Points on a hilly landscape, in no order, each with its height.
From any point a ball rolls to the lowest of the 2 points nearest to it. It stops when none of these is lower. Distance is the straight distance between rows; heights are no part of it.
leze height 529: [ 14  -1   9 -12   3   9 -23  -8   6  -7 -16 -10  -9 -43   7  -4  -7  10
 -14  -3 -13  -4]
tes height 348: [ 16 -22 -12  23  12   3   7  -1  15 -18  -6   1 -17  -4  27  23  17   0
 -27   8   3   7]
letu height 459: [-18  21 -14   6   5   0  -1   0  10  32  -7 -22  16   4   6   7  -1  15
  -4   3  23  10]
Sakug height 312: [ 30 -19 -26  25  -3  -4  17  -1  24 -27 -29  -3 -40 -11  29  43  12 -12
 -26   6  -7  12]
zubo height 428: [-21  53  14 -27   4   3   8  -1   5   0 -18  -1  21  35 -15   1   7  -8
   0  18   8 -12]
zis height 309: [ -9 -25 -12  14  11  15  -6   4  15   2  16   9  18   3  19  -3 -11  -2
  -7 -15  22  22]
tolik height 264: [ 34 -13  -4 -20 -18 -32  43  -7  28 -26 -21  30  -6  27   4  44  33   2
   8  30  -6   3]
zag height 644: [-27  -7  -8   9   7  33 -27 -14 -13  28  18 -32  -2 -14  14 -15 -18   8
 -19   4  -5   1]
zeza height 345: [ 43  -2  -8 -12   4  -5  10  -4  16 -28 -28  15 -16 -11  14  48  24   6
 -11  23 -23  -1]
Midiv height 689: [  4 -39 -26  21  -4 -28   4  10   6   3  15  11  17  19   6   1  -5  13
  12 -32  30  29]
zupok height 258: [  7  24  -5  -7  15  -4   4  -4  18  -3  -5  -9   0  16   9   2  17  13
 -13   5  11  -4]
buboz height 290: [ 16   3 -21  16  -2   1  20 -12  20  -3 -23 -16 -34  -3  35  53  -3  -4
 -28  14   1   9]
roku height 667: [-47   5  18   7 -10   7 -20  11 -19  42  36 -17  31  -2 -18 -48 -28   4
   9  -6   7 -19]
kobaz height 709: [ 20 -20  -9  -9 -52 -50  54  -2  18 -14  -1  26  -6  46  -2  16  31   2
   3 -13  22   8]
Kalom height 454: [-19  26  29 -26 -28  10  -6 -19 -12  21  24  -9 -34 -36 -24 -38  17  -1
 -13  11 -22 -15]
Tipun height 468: [-35   8 -17  21  -3  16   3   9  11  24   1 -20  13   9  37  22 -19  -6
 -10  15  15   7]
Kezat height 715: [ 26  21   8 -28 -20 -14  27  -3   8 -25 -22  14  24  60  -8  33  37   6
  30  14  12   6]
gogo height 328: [ 14 -77 -39  49 -32 -19   7  -4   8  -3  29   5  -3   5  21  29   5  -8
 -17 -17  13  21]
luve height 720: [ 26 -22  -9   0 -20 -43  35  -5  10 -31 -15  34 -13  39   0  18  37   8
   0 -15  16   9]
mukit height 265: [ 17 -54 -28  28 -23 -29  10  -3  14 -11  16  15  -2  15  22  24  12   0
 -12 -20  26  18]
sisu height 494: [-32  -6 -17  33  -7  32  -3  16  -1  46  13 -26  34  23  25  17 -32   2
  -5  10  14   9]
Domod height 473: [-36  60   9 -11  -3  10  19   1  -4  16 -21 -17   2  23   2   8   1 -15
 -15  19  16 -11]
pem height 342: [-29  36  30 -29 -40   5   1  -9 -23  40  39 -12 -26   0 -31 -48   9 -13
  -2   2  -5 -28]
fisi height 391: [-33  16 -29  22 -19 -13  33   7  12  11 -14 -25  14  40  18  38  -8  -2
 -19  11  31  13]
zunil height 321: [ 24   9 -15  -8  -2  -4  23  -5  27  -7 -29   7 -10   5  19  49  27   1
 -14  25   2   3]
sego height 314: [ 13   6   8 -10  24   8   2   4   4   0 -11   9   1 -10  -1 -19  -2  13
   7  -5  11   7]
Vib height 500: [  8  16  -6  -1  13  13  -6 -10   0  13 -25 -14  -4 -28  14   8  10  10
   0   6   3  -5]
pum height 399: [-18  29  37 -43 -33  -2   9  -8 -18  40  43   2 -36 -19 -28 -40  17  -1
  -8  13 -26 -19]
Suf height 478: [ -2   2 -19  16   5  11   6  -3   5  26 -12  -9   0 -15  18  20  -1   4
  -9   5   7  16]
bama height 74: [ 30  11  33 -13  32   5 -19  11 -18 -40 -13  14 -37 -55 -17 -32 -13 -13
   7 -20 -49   4]
zav height 510: [  4 -34  -5  24  23  12 -44  12  -7  -8  -8 -16   1 -56   8  -2 -26 -12
 -11 -27 -26   8]
Pude height 531: [-63  15  -3  36  -6  25 -18  19 -33  45  22 -37  45  25 -14  -6 -21 -24
  -5   8  11  -7]
Vokon height 271: [ 21 -37 -16  21  15 -23  -5   5   5 -25   1  21  -7 -18  14  -2 -10   4
  18 -37   2  10]
duf height 507: [  2  36 -14  -4 -26 -19  35  12  16   3 -23  -7   5  65  11  51  14 -11
  -8  10  26   4]
tudi height 516: [-56  34  -4  23 -13  22  -3  35 -17  37  12 -45  36  31  -2   2 -25  -9
 -17   6  19  -8]
Kuli height 628: [ 31  -1  -2 -24   4 -18  10 -14  18 -29 -19  19  -2  13  -4  23  15  11
   2   7   1  11]
Dofe height 365: [ -9  -9 -16  16  26   5 -27  -2 -14  13  10  -6   5 -38  16  -7 -15  -3
   0 -10  -7  -2]
miri height 214: [ 18 -26 -21   4 -55 -42  50 -15  18   4  -4   6 -18  24   6  50  21  -4
  -3  -1  20   3]
zepu height 563: [ -1  12   9  -7   4  23 -20  -7  -8  24  -5 -15 -27 -51  13  -9  -6   5
 -19   0 -13  -7]
fuso height 701: [-15  -4 -22  18  -9 -15  11   2  14   8   1 -18  25  30   1  21 -12   4
  -5 -10  52  -1]
Daru height 734: [-34  -4  -6  16  13  18 -33  13 -24  36  43 -13  37  10   1 -23 -17  -6
  18 -13   4 -10]
zuna height 337: [ 19 -67 -30  43  12  -3 -22   7   6 -12   8  -9  -2 -26  16  30 -18 -13
 -27 -25  -7  19]
Tuf height 631: [-17  40  23 -12   5  -4  11  22  -3   6  -3  -8  22  22 -16 -41   5  12
  13   2   6 -14]
Saraz height 61: [ 53 -31  -8   5  11 -26  12   8   9 -53 -31  25 -23 -20   3   2  -1   3
  13 -21 -18   7]
gonu height 508: [-14  55  11 -11  -5  18  22 -14   4   8 -16 -12 -12  11   6  21  17 -10
  -7  40   1  -9]
soriv height 602: [ 48  11  21 -33  26   6 -12  -5  -4 -55 -28  24 -22 -37 -24  -9  -6  -2
  27  16 -58 -18]
dip height 169: [ 49  -8   3  -9  24 -15  -3  10   3 -54 -39  30 -12 -39 -11   5   3  -5
  10  -9 -32  13]
ret height 669: [ 64 -32 -10 -20 -17 -22  21 -20   7 -53 -24  32 -13  21 -10  45  35   4
  32   8 -13   6]
Nivor height 437: [-34  17  -6   9  15   8 -11   3 -10  32  15 -18  28  13  -8 -16 -10   3
  -4  -1  21   7]
zise height 349: [-26  41  15   3  -5  12  -1   9   5  17   3  -6  15  13  12 -15  17   6
 -10  13   1 -14]
mugup height 407: [-28  12   0   1  16  -8   3  16 -12  10   2   3  27  17 -15 -22  -5   1
  -5 -12  35  15]
biti height 655: [-49  25  25  -2  -1  10   0  10 -11  29  19 -15  24  12 -19 -44 -10  -4
  -3  -2   8 -17]
dav height 486: [ -3  42  15 -15  -6 -23  24  28   1 -15 -32   2  40  57 -26  -4   3   4
  12  -9  16  -5]
Fuzo height 600: [ 32   4   6 -33  26  -8   6 -10  12 -41 -23  26  -8  -4  -9   3  10  15
  11  16 -16 -11]
dade height 287: [-23  10  34 -24 -14  -3   0  -6 -18  15  37  11 -42 -41 -24 -69  -6  -2
   2 -12 -30 -14]
kedu height 387: [ -5  22  37 -43  -3   2   3 -18 -14   9  33  17 -40 -21 -30 -61   1   0
   8   5 -22 -11]
gubiz height 465: [ 18  -3  16   7  19  21 -33  12 -11  -3  10   9 -20 -50   1 -37  -8  -4
   6 -26 -25   2]
Ril height 485: [-28   8  -8  24 -31 -26  26  43  -6   3 -16 -20  48  53 -14  18  -8 -13
 -15 -15  44  10]
vizek height 255: [  5 -11 -28  20  -3 -22  13   0  15  -5  -8  -7  -1  20  17  29  14  14
 -14  -8  29   5]
pib height 645: [ 33 -18  -9  -8   7 -25  22  -5  10 -21 -12  21 -13   2  -4   9  13  11
   6 -14  14  17]
Zinut height 700: [ 15  -1  -7   3 -53 -42  55  14  19  -4 -10   5   3  52  -6  31  22 -12
   5  -3  36   1]
fali height 168: [ 19 -50 -22  24 -50 -48  39 -13  12  16  22   9 -23  15   8  37  19  -5
  -8 -13  32  13]
Gezot height 521: [ -3 -57 -31  30  18  22 -27 -10 -10   6  11  -9  17 -12  12  19 -26  -6
   0 -16   3  21]
fuvog height 231: [ 44 -23 -11 -13 -46 -45  47 -22  19 -17 -12  17 -24  29   2  48  40   0
  -1  26  -3   7]
bal height 325: [ 37  -1   9 -25  25   0  -8  -8  11 -37 -26  -1 -21 -25  -5  10   0  -8
 -10   3 -31   8]
tuk height 626: [ 57 -12  10 -27  17 -16   8  -3  12 -53 -26  34  -5   3 -10  22  12   9
  17  19 -36  -5]
kubeg height 719: [-39 -28  12  18  -4  25 -38   5 -24  43  49 -10  27  -5  -3 -28 -26 -16
  23   5  -6  -9]
mezik height 534: [-47  29   8  -7  -6  21  -4  -8 -11  37  21 -26  -4  -7  -1  -8  -8 -15
 -24  20   0  -4]
kitef height 304: [-36  62  20  -8  -8  10   8   5  -8  21  14 -22   4   8   0 -32  10  -5
 -10  18   2 -24]
Rup height 550: [ 29  16  28 -32  11  16 -21 -10   0 -43 -30   7 -36 -44 -16 -19   5 -15
   5   5 -47 -17]
gogum height 305: [  1 -34 -17  23  22   2 -15   6  11   4  -3  -5   3 -33  23   8 -14   6
   0  -3   1  -5]
kamez height 535: [  2  42  10 -21   1  27  -1 -21  -1  -2 -13 -12 -23   1   3   9  22   3
   0  36  -6 -17]
Pinip height 313: [ 11 -39 -37  42 -16 -14   7  -5  13  14   6 -12  -3  -4  25  34  -7  13
  -5  -7  21   8]
risub height 343: [-34  55  34 -43  -5   3   8  -4 -12  11   2  -4   8  21 -30 -39   3 -14
  13   3   4 -14]
Guf height 705: [ 45   7 -11 -24   0   2  14 -12  10 -33 -27  28   2  25   1  42  40  -6
  20  36 -19  -2]
zumu height 353: [  7 -53 -24  39   4   1 -15   0  -6 -10   9  16  11 -15  18  -3  -9   3
  16 -31   7  11]
Letuz height 763: [-22 -41  -9  30  16  32 -46   9 -16  20  37  10  49  10   1 -18 -27   8
  30  -1  -7   9]
mez height 371: [-11  21  11 -15   7   9  -2  -7 -16  18  -7  -1   0 -16  -5 -24   0  10
   0   3   5  -5]
Tiga height 295: [ 12  28   0 -15  -7   4  12  -3  20 -10 -32   3  -1  26  18  35  22   9
  -6  36   1  -9]
bopob height 530: [-32  30  -2  14 -13  -9   1  17  -3  -2 -20 -15  37  43 -10 -21 -12  15
   4 -25  31  -6]
dud height 577: [-13 -53 -25  33   8  32 -38  -1 -13  24  25 -13  31   8  21  19 -18   1
  -2   9   0  15]
Telob height 592: [ -6   2  23 -18   4   9 -20  -5  -7  13  17 -16 -43 -68 -16 -40  -4 -22
  -9 -14 -47 -15]
besu height 483: [  0  42  -4 -10 -21 -18  28  24  12 -12 -38 -17  22  67 -10  33  14   2
   4  14  16  -5]
zot height 362: [ -2   5  -2  -5  21 -14   8   0  -1  -2  -9  21  18  11 -12 -16  -2  17
  10 -10  26   4]
Vogam height 744: [ -2 -47 -15  32  14  15 -33  17 -10  15  34  11  41  -5   9  -9 -11  18
  14 -11  11  16]
sisan height 528: [ 19  23   0 -15  17   2   4 -20   4  -5 -38   1 -19 -15  15  12  14   5
   5  17 -22  -9]
pom height 388: [ 12 -41 -30  31  11  10 -13   3   9 -12 -19 -15 -14 -40  26  43 -19 -17
 -26 -12 -13  19]
Gusig height 702: [-10 -35 -24  38  -3 -11   9  16  -8  10  15  -3  41  35   3   8  -9  12
   6 -29  35  26]
pemef height 643: [-41  52  24  -8  -4   0   7  25  -6  14   0 -19  30  27 -24 -42 -17  -2
  -8  -3  20 -17]
Tefil height 489: [-23 -34 -15  26  19  39 -45  -7 -23  32  35 -24   6 -36   5  -2 -22  -8
   4   9 -24  -8]
gof height 270: [ 30 -49 -20  27  17 -13 -23  10  -3 -23  -4  -4 -12 -32  14  28  -7 -19
  -6 -40 -12  26]
Dediv height 736: [ 16  27  40 -42   3  11 -11 -20 -17  -8  12   3 -45 -28 -24 -38  17 -18
  11   7 -58 -24]
ridis height 319: [ -6  18 -30  14  -9  15  19 -11  14  14 -10 -18 -18  11  33  56 -17   2
 -24  24  20  13]
Raso height 206: [ 20  20  40 -21  15   1 -22   0 -18 -32   5  18 -54 -57 -31 -48 -15 -12
   1 -17 -59 -10]
vid height 723: [ 44   2   5 -34   6   9   0 -21  10 -52 -35  16   1  -2  -1  35  31  -6
   6  41 -39  -2]
Simiz height 476: [ -7  32   7 -17  25  -8  -7 -16  -8 -18  -4  26 -16   0  -2 -40   0  11
  23 -17  -6 -11]
Venu height 675: [ 10 -25 -14   8 -18 -36  32  16  11  -4   8  15   8  33   0   5   1  17
   9 -24  30  13]
tisa height 552: [-40 -34  -5  31  -1  46 -42   3 -16  32  31 -18  35  12   2  -8 -19  -2
  -3  20 -13   2]
seda height 403: [ 26  -1  17 -28  34  -1 -14   2   3 -29 -19  13 -26 -35   1 -18  -8  10
   3 -14 -25   0]
bup height 163: [ 49 -42 -12  13  -4 -22   7   3  29 -27 -16  11 -23 -27  14  32   8   2
 -18 -23  -3  13]
pimud height 594: [-40  34  27 -15  -9  -6  -4   6 -25  27  23  10  -7 -14 -30 -58  -8   8
   6  -2   4 -21]
maf height 449: [  0  52  28 -30   7  -2   8  -2  -1 -24  -3  31  21  34 -35 -24   5   5
  37  25   4 -12]
mik height 433: [-28  -8 -30  30 -14   7  17   5  15  15   6 -12  11  24  36  41 -20  -6
 -27   9  32  18]
Pulo height 698: [ 26  19  40 -48  18  15  -4 -12 -18 -26  -6  21 -32 -25 -33 -30   8  -4
  27  17 -51 -16]
lalu height 652: [ 33  24  35 -59  16  18  -9 -25 -14 -36  -8  23 -12  -1 -35 -15  11   4
  35  29 -40 -21]
Ramid height 68: [-21 -10   4  10   9  13 -27   3 -11  15  23  10  11 -11  -3 -43 -18   8
  11 -17   3   5]
kedim height 484: [-27  47   6  -1  -7 -15  18  31   2  10 -18 -28  30  39 -16  14  -5  -6
 -13   0  24  -7]
Fen height 722: [-15 -56 -29  42   9  -3 -14  12 -10  19  16  11  40  19   9   4  -9  15
  14  -8  16  28]
Tiker height 247: [-42  50  27 -13 -21   7  10  10 -17  52  15 -24   5   6 -21 -26   6 -26
 -10   2   3 -15]
sidu height 548: [-60  -2   3  24 -19  26 -21  23 -25  39  16 -25  61  28  -4 -11 -26  -7
  18  -4  14  -2]
bizot height 261: [ 43 -18  -1   4  15  -5 -13   0  13 -40 -26 -10 -28 -35   7  20  -6 -12
 -15 -16 -18  14]
labu height 424: [-10  31  23 -30   9  16  -3 -14   1  15   2  -9 -13 -20  -6 -25  12   3
  -4  12 -20 -12]
guful height 641: [ 24  21   8 -48  -4  -9  10  -4   4 -34 -32  38  25  37  -9   9  18  11
  31  28  -5 -12]
fusut height 356: [ -7   8 -28  18 -16  -9  46  -3  22  12 -23   0   0  33  24  42   1  -8
 -17  23  24  11]
Bikal height 608: [-20 -13   6   5   2  33 -36  -5 -28  31  42 -11  -4 -43  -6 -33  -7 -14
  -1   1 -18  -4]
Tugo height 660: [ 24 -28  -7   8   6 -37  19   3  13 -15   5  31  -4  10 -11 -10   1  19
   9 -29  24  23]
golom height 204: [ -4  21 -11   8  -9 -18   8   3  21  -8 -10 -10   9  42   7  23  15  15
  -8   2  17   1]
nam height 493: [  5  38  33 -53  -7  12  -5 -19  -8   7   3   5 -23   2 -19 -29  20   3
   9  20 -31 -16]
kelal height 694: [-13 -21 -25  26 -27 -28  23  20  14  13  10 -15  21  37   7  41  -6   2
 -13  -7  43   7]
derel height 376: [ -4 -12  -4  17  14   9   0  -5  20 -12  -3   6   1   3  23 -20   1   1
  -2 -22  14   8]
Pufe height 402: [ -6  49  38 -41   3  -2   7  -1 -10 -11 -12  16   8  21 -28 -45   1  -1
  17  14   1 -23]
tevot height 685: [ -1 -34 -18  26 -35 -41  35  19  14  10  16  -3  16  31   9  16   5   6
   3 -19  40   8]
navis height 560: [-54  18  17   3 -15  24 -10  -5 -28  43  42 -25   9  -9 -18 -29 -10 -19
 -13  14   7 -17]
renof height 200: [ 47 -26 -14   1 -32 -37  33 -14  21 -20 -18  12 -27  10  10  53  27   4
  -7  -3  -7   7]
rivo height 601: [-49 -11  -1  19   2  39 -26  -1 -17  39  43 -21  15  -8   7 -16 -15  -4
 -22  16 -12 -10]
muv height 761: [ -6 -35 -31  43  12  27   7  -2   6  12  -5 -22   3  -8  21  20 -15  -1
  -6   9  12   1]
fon height 615: [-24  36  27 -17  18  -7   7   8 -13   6  11  17  10  -5 -20 -53   1  12
  12   2   8 -13]
Koba height 369: [ 33   1  -6  -4   7   4   2  -4  20 -26 -40   2 -25 -30  26  32   6   2
 -22  11 -26  -1]
tatu height 251: [-12  35 -11   1 -11  -8  12  -3  21   6 -19 -14  -1  28  21  37   9   7
 -21  22  14 -11]
Mam height 549: [ 25  19  13 -43  22  14  -3 -15   0 -40 -26  19 -12 -10  -7 -21  15   8
  11  14 -35   1]
nev height 512: [ 17 -12   8  21  21  10 -19   9  -4 -14  -2   9 -11 -35  13 -30  -1  -2
   9 -17  -5   9]
Dib height 501: [-39  49   6  12  -7   0   6  31  -5  33  -2 -39  27  27  -5   6 -10 -13
 -21   3  19 -13]
tud height 467: [ 34  23  37 -35  32  -4 -12  -1  -3 -28 -10  31 -22 -29 -18 -25  -7  17
   8   2 -31  -6]
soka height 461: [ -5  46  12 -13 -13  -1  22  13   4 -10 -28 -11  28  49 -13   7  19  11
   7  10  16 -10]
Zadi height 599: [ 20  20   7 -52   7  10   1 -20   0 -27 -23  16  17  22  -6  22  19   8
  28  38 -27 -15]
muba height 595: [-18   9  17  -7  10  21 -16  -1 -11  40  36 -13  -8 -39  -4 -28  -5  -7
  -8   2  -3 -13]
dof height 502: [ 31  17  35 -34  14   6 -22  -7  -9 -13 -11  -6 -44 -63 -22 -15   0 -10
  -2   3 -43 -28]
kenak height 105: [ 50 -32  -3  -7   3 -25  13   5  22 -44 -32  23 -23 -13   7  22  17  -2
  -8  -4 -18   4]
gutu height 303: [ 10 -27 -26  17  16 -22  -8  -4   5  -7   5  -2   3   1   5  18  -3  13
 -15 -21  31   5]
fepiv height 678: [-16   1   0   0   9  27 -13  -9   0   7   4 -18  -6 -10  13 -23  -8   0
 -21  -4  -4  26]
dodek height 579: [ 11  35  46 -57  -2   4  -8 -28 -21 -14   4  22 -13   4 -34 -30  16  17
  33  25 -39 -32]
Tabi height 688: [ 55 -11  -9 -26 -10 -12  21 -11   1 -46 -18  26   7  47 -14  40  39   7
  33  28  -7   0]
Lup height 456: [-19  37 -10  19 -17 -12  28  42   1   7 -26 -30  33  47 -13  38  -5 -18
 -19  -6  45   9]
Lonem height 144: [-17   4  28 -21   1   3 -22  -1 -24  11  47   9 -25 -33 -17 -63 -19   5
   8 -25 -20  -1]
gine height 697: [-33 -19  22   9   9  23 -31   8 -27  32  63   0  13 -14 -16 -56 -30  -1
  15  -6  -8  -6]
rutal height 426: [-16 -26 -12  30  22  24 -44  -7 -12  23  25  -9  16 -20  14  -2 -12  -1
  10  -2   0 -10]
Vum height 429: [ -2 -10 -27  14  18  18 -14 -15   5   1  -4 -26 -20 -32  30  32 -20 -15
 -29  -6 -16  12]
vun height 294: [ 17   2 -14  -1 -24 -26  39   0  26 -11 -18  10  -8  33   8  41  32   2
  -8  21   9   7]
kal height 517: [-29 -16  -4  33   2  41 -18  13  -4  41  23 -25  30  11  10 -10 -19   2
   4   6   5   6]
movi height 511: [-27  12  11 -23 -14   6  -7 -11 -20  39  35 -13 -43 -55  -8 -39  10  -2
 -15   6 -25 -10]
vuki height 648: [ 67 -25  -2 -28   1 -12   5  -6   5 -62 -32  27 -18   8  -5  43  29  -2
  16  12 -31  -1]
zadab height 541: [  0 -25  13  18  21  11 -44  11 -23  -2   7 -14 -12 -76 -13 -20 -29 -16
  -8 -22 -35  -3]
tanib height 506: [-37  37   4  -1  -9  25  14 -11   2  29  -8 -25   5   4   6  -4  -7 -13
 -11  17  16   1]
Zipem height 404: [  7  31  27 -19  24   2 -22 -14 -15  -9   7   9 -26 -27  -9 -41   5   6
  16  -9 -19 -16]
feb height 726: [ 24  17  -9 -20 -23  -9  32 -13  14 -26 -43  18   5  56  -1  40  36   5
  13  33   2   6]
nugel height 572: [-10  -7  10   0  10  15 -36  -6 -31  17  23  -5 -14 -69 -17 -27 -14 -10
  -4 -15 -24  -3]
lonab height 427: [-41  25 -18  25 -27  -1  24  33   4  25 -18 -26  35  33   0  30 -13  -5
 -18   9  43   2]
Naz height 207: [ 32 -46 -21  31 -23 -22  18   8  18 -15   3  11 -20 -16  24  25   4  -5
 -17 -24  13  24]
Sagut height 296: [-27  52  43 -33 -27  -3   3  10 -12  35  14 -16  -7  14 -40 -45   8 -20
   1   3   2 -23]
melu height 732: [-13 -46 -38  41  -8   9   6  -3   5  11  21  -8  21  18   9  31  -4 -11
 -12   3  33  17]
nalam height 670: [ 11  34  12 -31   9 -20  14   8  11 -22 -24  29  15  36  -9   5   4   9
  26   5  16  -8]
dusog height 559: [-30 -37  -7  23   3  53 -48 -19 -34  34  37 -17  23 -15  -8 -20 -23  -7
   5  13 -23  -3]
pep height 217: [-14  10  23  -7  21  13 -11   5 -10   8  35   7  -9 -18 -11 -57 -25  12
  12 -16  -5  -1]
Bel height 393: [ 10  -7  -4   5  25  12   0  -5  23 -20  -5  -2 -18 -12  25  -1   4  -7
 -16   0   4   2]
vul height 463: [-18 -23 -39  30 -33  -1  29   6  12  20   8  -6  -1  26  29  66 -16  -8
 -12   1  32  18]
Duka height 509: [-19   8  -4  14 -18 -33  28  31  13   3 -14  -1  33  46 -13   7   1   7
   3 -12  38   9]
Sirok height 692: [ 20  10  -4  -5 -27 -37  39   6  27 -19 -12  14  18  53 -17  22  13   2
   3 -10  44  -2]
bizu height 703: [ 48  -8   2 -23 -15 -16  36  -5  14 -33 -24  35  15  56 -14  17  33   4
  37  10   6  -4]
fodu height 576: [-35  27  26 -12 -11   7 -15  -2 -20  54  35 -11  -6 -22 -21 -38  -8  -2
   1  -1   8 -16]
Sig height 471: [ -1 -15  -7  26  26  36 -22   1  -5  20  16 -28 -13 -40  17  24 -16  -6
 -30   3 -10  17]
botak height 513: [-13  33   3   1   1 -23   6  24   4 -10 -18  11  27  42 -12 -20  -3  20
  13 -23  23  -1]
dusi height 179: [ 28 -20  -6   5  24 -20  -1  -1   3 -29 -25  12 -12 -34  15  -7   1   5
  16 -22  -9   6]
zesem height 684: [  8  18   6  -9  -5 -26  30  13  22 -11 -16  10  14  40  -8  11   1   5
  19   2  34  -4]
Dabog height 406: [  4   4  29  -6  17   8 -29  -6 -19  -4  11  27 -27 -51 -11 -50 -20   6
  18 -28 -24  -1]
Sufe height 462: [ 19  23  25 -17  15   6 -29 -13  -4 -11   2  -2 -25 -41  -8 -15   7  -9
  -5  -4 -32 -19]
rala height 386: [ -4 -64 -39  47 -35 -13  22 -10   8  18  28  -4  -4  26  33  48   2  -7
 -19  -8  19  16]
vofi height 704: [-20 -17 -17  18  17 -24  -9  10   7  -6  21   7  22  17   1 -12 -18  22
   9 -27  32  12]
radi height 710: [-33  -6 -13  24  -2   6  -7  14  -3  24  11 -23  38  38  -3  17 -21  -1
 -10  -8  40   9]
Toran height 457: [-23  43  34 -41  -2  -7   1 -12 -16   8  25  24 -17   0 -28 -55   5  -4
  22  -9 -17 -18]
vizi height 547: [  3 -27   0  30  26  27 -34   9 -13  -9   4   9   2 -46  10 -29 -23  -3
  17 -22   1   7]
nuta height 542: [  7 -17  10  10  13  19 -33   2   6   0  -7 -11  -8 -48   6 -15 -25   8
 -19 -12 -22   6]
letep height 233: [-12  -8   0  -3  16   8 -10  -2   1  -1  -3   9   9 -28   1 -32 -14  24
  -3 -13   3  14]
timep height 540: [  8  31  23 -36  24   1   3 -20  -3 -34 -10  26 -10   8  -9 -33  11  13
  14   4 -13  -9]
pata height 748: [-24 -51 -45  44  -1  15  -4  -6   0  16  12 -13  12  -1  30  36 -25 -12
  -3  19  21   3]
kat height 562: [ -8  10   9 -19   7  13 -11 -15  -7  26  11  -3 -34 -62  -3 -21   1 -11
 -20   5 -39  -3]
romez height 274: [ 12  26   5 -38  13   2   5 -14   3 -32 -21   5   3  36  -6  -1  24   5
   6  12  -5   4]
bopus height 108: [ 33 -52 -19  26 -40 -51  36 -12  11  -4   5  10 -33  -4  12  29  28  -8
 -14 -17   6   5]
Vup height 680: [-47  -7  16  -4 -11  10 -23  -5 -28  36  53  -2   0 -14 -27 -55 -34   0
  18 -16   0 -18]
purez height 372: [ -5  46  18 -43   7   9   5 -19  -1 -12 -14  -8   9  30 -15  -2  25   2
   4  28  -9 -18]
panu height 209: [ 36 -40 -11  26   0 -10 -11  12  16 -36 -22  -3 -25 -30  22  26  -2 -14
 -27 -35 -17  20]
beke height 216: [-23 -19  -4  11  17  16 -19   6  -3   4  18   1  30   6   9 -26 -25  -2
   6 -21  19  14]
lun height 317: [  3  12  34 -19  19   7 -18 -13 -21 -16  12  13 -45 -50 -19 -52   0  -5
   6 -14 -32 -13]
zazi height 452: [ -1 -46 -16  27  25  20 -43  -3  -3   6  16 -13   7 -33  12   4 -28  -3
 -15 -11 -23  14]
leto height 162: [ 48 -43 -16   3 -37 -46  47 -12  17 -23  -5  14 -35   8   1  22  32   3
   2 -13  13   7]
sagab height 596: [ 20  24  19 -47  20   8  -8 -21  -4 -18 -27   4  -9 -13 -15  10  11  -2
   2  41 -35 -24]
bave height 288: [ 17 -25 -29  32 -28 -21  27  -3   9   9  -1  -5 -17  14  25  45   9  14
 -12  -6  26   6]
tino height 561: [ 23  22   6 -36  13  10   3 -26  13 -10 -32   7  -2   7   0  19  20  15
   1  41 -26 -10]
toli height 346: [ 15 -52 -28  34  -2  -6  -7   9  10   6   6  -2   8  -9  25  21  -4   3
  12 -20  17  14]
Sim height 252: [ 26 -20 -15  18  16 -10  -5   1   9  -4 -30   1 -12 -40  25  13  -8   1
  -1 -15  -5   3]
Fif height 785: [-18 -36   0  19  23  28 -50   9 -21  14  44   8  29 -21  10 -29 -32   0
  19 -16  -5  11]
tobis height 721: [-27 -35 -35  36  -2   9  -9  13   0  19  22 -23  41  29   8  22 -20   0
  -7   1  30   9]

Call two points neighbours if one is among the 2 nearest of the other. Go from one point of each pair to the other, from neighbour to neighbour, staying as low as possible. Name the highest point that can't be avoided.
leze / Saraz => nuta
dusi / vizek => zumu
zazi / Saraz => Sig
Lonem / Ramid => pep
Tiker / Domod => tanib
bopus / golom => zunil
